Each row is a point on a landscape with many peaks, with its height.
From any point a climber steps to the highest of the 2 points nearest to it. It stops when none of these is higher. Distance is the straight distance between rows; heights are no part of it.
<258>: [-24  26  21 -11 -11  10  17  -9  11  21  13  11 -17   1  16 -32   7 -24
  -6  15  -8 -16 -17  29]  height 55.9
<475>: [ -3  -9 -11  11  11 -18  -4 -12  -4  13  20  25   4  26  -3   5  25   9
  13  16 -13   6   8 -17]  height 55.1
<22>: [ 15  10 -37 -14 -18 -34  20 -33  11  11  -1 -10 -36 -39  10 -23  -4 -22
   9 -12 -13  -2 -19  16]  height 57.1
<670>: [ -7 -21  -7 -33  16 -14   7 -26   6  43  -1  -1  13 -31   5  -2 -10  17
  44  -7 -22 -11   1 -21]  height 46.8
<694>: [ 13  -3  23  34  14   3 -16  19  23 -24   2   8 -20   1  42  18 -13 -13
  -3   0  -8  16   3   2]  height 56.7
<347>: [-24  13  23  14 -23   1  -5  22   3 -24  20  -5  18  35 -14  -2 -23  -1
 -12  17 -19  22   3  27]  height 37.8
<86>: [ 18 -16 -15   4 -11 -30   1  10  10  17  10  -3  12 -10  12 -25  12  16
  -4 -31 -31  36  10   4]  height 66.8
<95>: [  0 -10 -36  45  10  -1 -33 -14  -5 -23   0  15 -23  42 -16  18   6   0
  -4 -14  32 -20   6   1]  height 14.2
<645>: [ -4 -18 -34  10   4   3 -33 -18  15 -13  -5   5   3  22   7  18 -18 -17
  11 -20  24   3  16  29]  height 11.1
<18>: [ 10   8 -20 -12  -2 -12 -12  47  23  15 -14 -17   8 -33  12  -2   6  21
 -29  -9  21  31 -21 -12]  height 41.5
<640>: [  7  -8 -37   2  -2  -3 -20  -2   2  30  30  31  -4 -19 -17  -5  42  16
  -1  10  15   0   0  15]  height 66.7
<763>: [-14  25   0  22 -23 -12   0 -22  -1 -11  13   7  13  39 -30 -31 -24   9
  20  22 -44  18   2  19]  height 32.8
<106>: [  5  31 -22 -13  22 -22  11   3   1  17 -25   0   7   9  10  -4 -19  -7
 -26  12  12  11  -5 -36]  height 27.6
<779>: [-12  17 -24  -7  30   0 -37   2  -9  13 -25  26  15   1   1   3 -18   2
   7  13  36 -17 -24 -40]  height 22.3
<91>: [ -1 -13  -6  -2  -2  33 -39 -52   0  11  28  -4  17 -39  -8   6  -3  24
  10  10 -10 -27  15  30]  height 5.1
<538>: [ -8   8  11   0   1  52 -19 -38 -14   2  34   0  29   4 -34 -11  -2   3
 -12  34 -19   0  15  25]  height 2.6
<416>: [-22   1   4  36   4  20  13   6 -12 -41 -20  -7 -21  11  -2 -38  27 -25
  -5 -14  -1   1   8  29]  height 47.0
<163>: [ -1  -6  40   7  -7  23  31  -1   5  14  22  13 -19 -15  24  13   9  -5
  -8  21  -4 -33  -5  18]  height 47.6
<139>: [ 28   9 -20  -4  -1 -16  30  29  11  23  -6  -7 -13 -12   9  -5  10 -12
 -56   3  29  35   1 -29]  height 34.2
<577>: [ 19 -35 -14   8 -32  13  20  37 -17 -27  15  24  14   3   5  -1  15  12
 -12  -3  22  -6  -4 -25]  height 37.2
<354>: [ 11  -2  -4 -13  31  -7  16   0  -1  30   9   1 -16 -24 -25  15  60   8
  -6  20  18  10 -17 -10]  height 84.8
<113>: [ 15  29 -26  27  13  -6  -8 -42 -16 -28 -21  10 -40  -9  -5 -33  -1 -25
  19   8 -10 -37 -21 -10]  height 45.8
<363>: [  3  19  20   5  22 -18 -26   8  16 -10 -26   7 -27  27  31   7  25 -19
  21 -26  14  14  -6  -2]  height 68.2
<323>: [ 20  -1  -3 -50 -20  14 -14  20 -24  -4 -11 -23  21 -14 -17  32 -24  -3
  13  -1 -12 -20  -8 -24]  height 32.7
<279>: [-11   2  34  29 -11 -11 -43  14  15   5  17  28  20   2  28   0 -14  22
   0  -4 -10  11  -3   9]  height 48.7
<595>: [ -6  29 -26 -30  -5 -23  44 -24  15  35  -1 -16   5 -35 -14 -22   2   4
   6  -8   1 -20 -22  17]  height 45.6
<124>: [ -7 -41 -30  13   7 -13  -6 -14  24  22  10 -10   3  -2   3  15   4 -15
   2   5  48 -18   9  12]  height 7.8
<280>: [ 22   2  20  -1  -5   9   3  11  11 -42  -3  11  24  17 -14  44 -22  14
  15   7 -16  -3  -5 -42]  height 23.2
<75>: [ 40  29  17  -8 -14   3  31  31  -4 -17  17   5 -25 -12  -4 -12  25 -10
 -24   5 -25  17 -14 -10]  height 36.4
<500>: [-14  -2  19   3   7 -24  37 -18  11  18  44 -23  10  23   0  -4 -19  -1
  -5 -19 -35   1  18   0]  height 39.0
<299>: [ 41  -6  -5  -7 -14  29 -23 -30 -24 -28  10  27   9  52 -29  10   5 -24
  20  -6  -4  27  31  -8]  height 14.3
<528>: [-17   4  18  11  -5   8  19   5  16 -37 -21 -20 -13 -10  13 -36   5 -17
 -44 -16  35  -5  -6  21]  height 40.0
<348>: [  0 -42 -10  16  29 -27   5  12 -10   3 -10 -11 -30 -13   9 -11  42 -10
   0 -35  29  19   1   2]  height 65.9
<164>: [  2 -21   0 -16  -5  55   3  14 -28  32 -19  -3   6 -37  18  23 -29   5
 -13  43   5 -21   3 -12]  height 19.3
<762>: [  9  10  19  15  -7   0 -22  47  29  -8   2 -18  -7 -37  28  23   7  10
 -17  -4  -4  10 -16  10]  height 48.6
<82>: [-12  16  19  10 -23  -3  46  45  23 -25 -13 -21  -7 -12   5 -12  -5  16
 -32  -6  10 -32 -25   7]  height 33.8
<43>: [-16 -30  11  16 -21  48 -10  33 -17  -9   4 -13  33 -20  -4  21 -14  33
 -42  11  23 -22   8  -3]  height 26.5
<693>: [-16   2 -20 -36  33 -20 -11 -39  13   9 -38  -8  11  19 -41  -1  13   6
  38 -15  15  15   2  -7]  height 59.3
<399>: [  0  -1  12 -14  14  43   0  14   3  23 -16 -40  -5 -42  -9  45  17   4
  -3  25  -9   2  -2  24]  height 12.9
<775>: [  0 -13  20  12  17 -37  23 -22   8  12   9   9   0  57 -11  -1  -1  -7
  36 -20 -26  12  15 -26]  height 46.3
<433>: [  4  13  25 -35  -9  37   1  18 -25  16 -18 -35  -6 -55  13  21  -9  24
 -19  22 -21 -33   9  15]  height 15.8
<679>: [-27  -8  24  -9 -32  48  -1  19 -22  14  26  -8  24 -14   1  17 -34   1
 -31  46   2 -32  19  13]  height 23.0
<205>: [  7  -8  50  27   3  20   6   0 -32  -9  38 -13   5  18  12 -12 -13 -24
 -17   0 -33  22  12 -12]  height 4.0
<387>: [ -3  -6  58  26 -11  33   1 -26 -33 -14  41  18  25  19 -11  -3  -1   7
   2  22 -22   4  26  10]  height 1.9
<310>: [ -6   4 -14 -50  22 -15  25  -6   5  20 -19 -33 -13 -13 -29  20  40 -20
  -4  -4  49  27 -23  -1]  height 65.5
<325>: [ 27 -21  -6   7  -5  23 -16  15 -19 -26  -5  20   3  23  -3  -6  -4  -5
  -1 -19 -18  45  23 -19]  height 10.7
<213>: [-11   5   8 -13 -31 -15  44   3  18   8  24 -34  -7 -34   1 -16 -10  -2
 -30 -16  12 -26  -9  18]  height 37.5
<301>: [-11  -6  24 -17  35  33   9 -27  13  18 -21 -21   6  -9   2  46   4  -2
  23  14 -12  -7   7  -1]  height 10.2
<628>: [ 12  -5  44  19 -26  25  11  22  -3   1  18  33  -6 -22  30  16 -17  14
  23  41 -20 -18  -6  -8]  height 41.3
<469>: [-20 -10  -4 -13  35 -31  12 -43  22  27 -17 -10 -11  35  -4   3  15 -24
  49 -26 -13   4  -2   6]  height 49.3
<441>: [-16   2 -27  26   6  -7 -26  23 -11 -28 -20  18   6  19  -9 -17 -17   7
 -20   3  37  -6  -2 -10]  height 18.0
<480>: [-33  30  14  -5  -4 -11 -13 -15  -7  18  -4   8 -13  44   5 -47   2 -47
   4 -15   1   0  -7  30]  height 66.9
<437>: [ -2  22 -24 -35  21 -41 -12   0   5  -5 -40 -11 -10   3 -26  14  31   1
   7 -15  33  31 -18 -19]  height 72.5
<231>: [ -7  -2  -8   6  26  34  -6 -38  16   3  -3  -9  14 -32 -19  41  12  43
  14  27 -17 -29  13  14]  height 7.5
<518>: [-27  13  32   1 -34   5  -2  39  -4  -5   9  24  47  13  15  -9 -38  33
   7  15 -26  20   4  -3]  height 43.0
<683>: [  7  -7  11 -50   7  -2  -2 -25 -37  -2  -6 -15   8 -15  -8   0  -4   9
  26 -23 -25 -22 -17 -33]  height 39.1
<761>: [-24  17  36 -16 -24  -7  48 -13   6   4  28 -17  10   6   0  -2 -31  28
  26   0 -56 -17   1   3]  height 33.6
<782>: [  3   9  24 -34 -10  -8  -3  14 -12 -20  -4   9  26   2   8  47 -32  19
  -1   4   9 -46  -6 -20]  height 27.7
<194>: [ 30   7   9   4 -26  10   2  10 -14  -9  22  47   5   0  10 -21   8   2
 -21  15   5   6  -4   0]  height 44.6
<215>: [ 16   9 -61  11 -10  -9 -35 -37 -13 -26 -31  20 -17 -11  -8 -32 -11 -10
   6 -17  21 -18  -6   1]  height 57.3
<657>: [-24  -4  15  16  26 -23  -7  32   5 -14 -36  -1 -18  13  13  -4  49  -3
  -9 -32  48  25  -7  14]  height 57.7
<516>: [-10  20   0  16   5 -27 -38   9 -11  11 -30  35 -34  32  23 -28  16 -32
  32  -4   0  17 -10  19]  height 82.3
<764>: [  5 -23 -22  16   1 -25  -2   0  42  19   8   0   8  -8  23  38 -44   5
  11   7  24 -22  10 -19]  height 4.7
<773>: [ 24  -5  -3  14  -4  -6  24  12 -12 -14  19  -6  -7  29   4 -20 -25 -25
 -20   2 -12  26  15 -21]  height 7.1
<206>: [ 19  13 -68 -19 -16 -37 -18 -21  14 -13 -27 -30 -20 -28  -3 -15  -4  -4
  -5 -12  16  -4 -12  20]  height 74.4
<191>: [ -3 -21 -26  -3  -4 -38   6  11   5  47  20  17  17 -20  17 -19  -4  27
  49 -11 -34  17  -4 -22]  height 55.2
<372>: [  4 -19 -20  -9 -11  33   3  12  -4 -12   2  23  25   5 -15  27 -12  19
 -33  -4  41 -18  14 -17]  height 31.0
<188>: [ -2 -18 -16  40  23 -45 -18  14   0  -7  -2 -16 -17   3   7 -29  19  10
  -7 -31 -20  15   9   4]  height 81.0
<728>: [ 36  -1   5   2  12  36  10 -18  -4 -46  10  10  -1  37 -41  42   9  -9
   2  17  -3   0  13 -17]  height 18.5
<190>: [-25   5  -5  -2  10  -6   3   2  -7  -5 -31 -24 -19  32   1 -54   5 -34
  13 -28 -14  30  23  41]  height 55.8

Where does a climber stop that starts at each point below?
<231> | <194>
<205> | <188>
<761> | <354>
<782> | <188>

Call two points neighbours if one is among the 2 nearest of the other. Go from one point of each pair to the other, from neighbour to neighbour, staying as high as possible. Name the lowest point that can't be avoided.
<480> and <188> | <657>
<437> and <694> | <763>
<194> and <480> | <628>
<206> and <194> | <82>
<437> and <354> | <310>
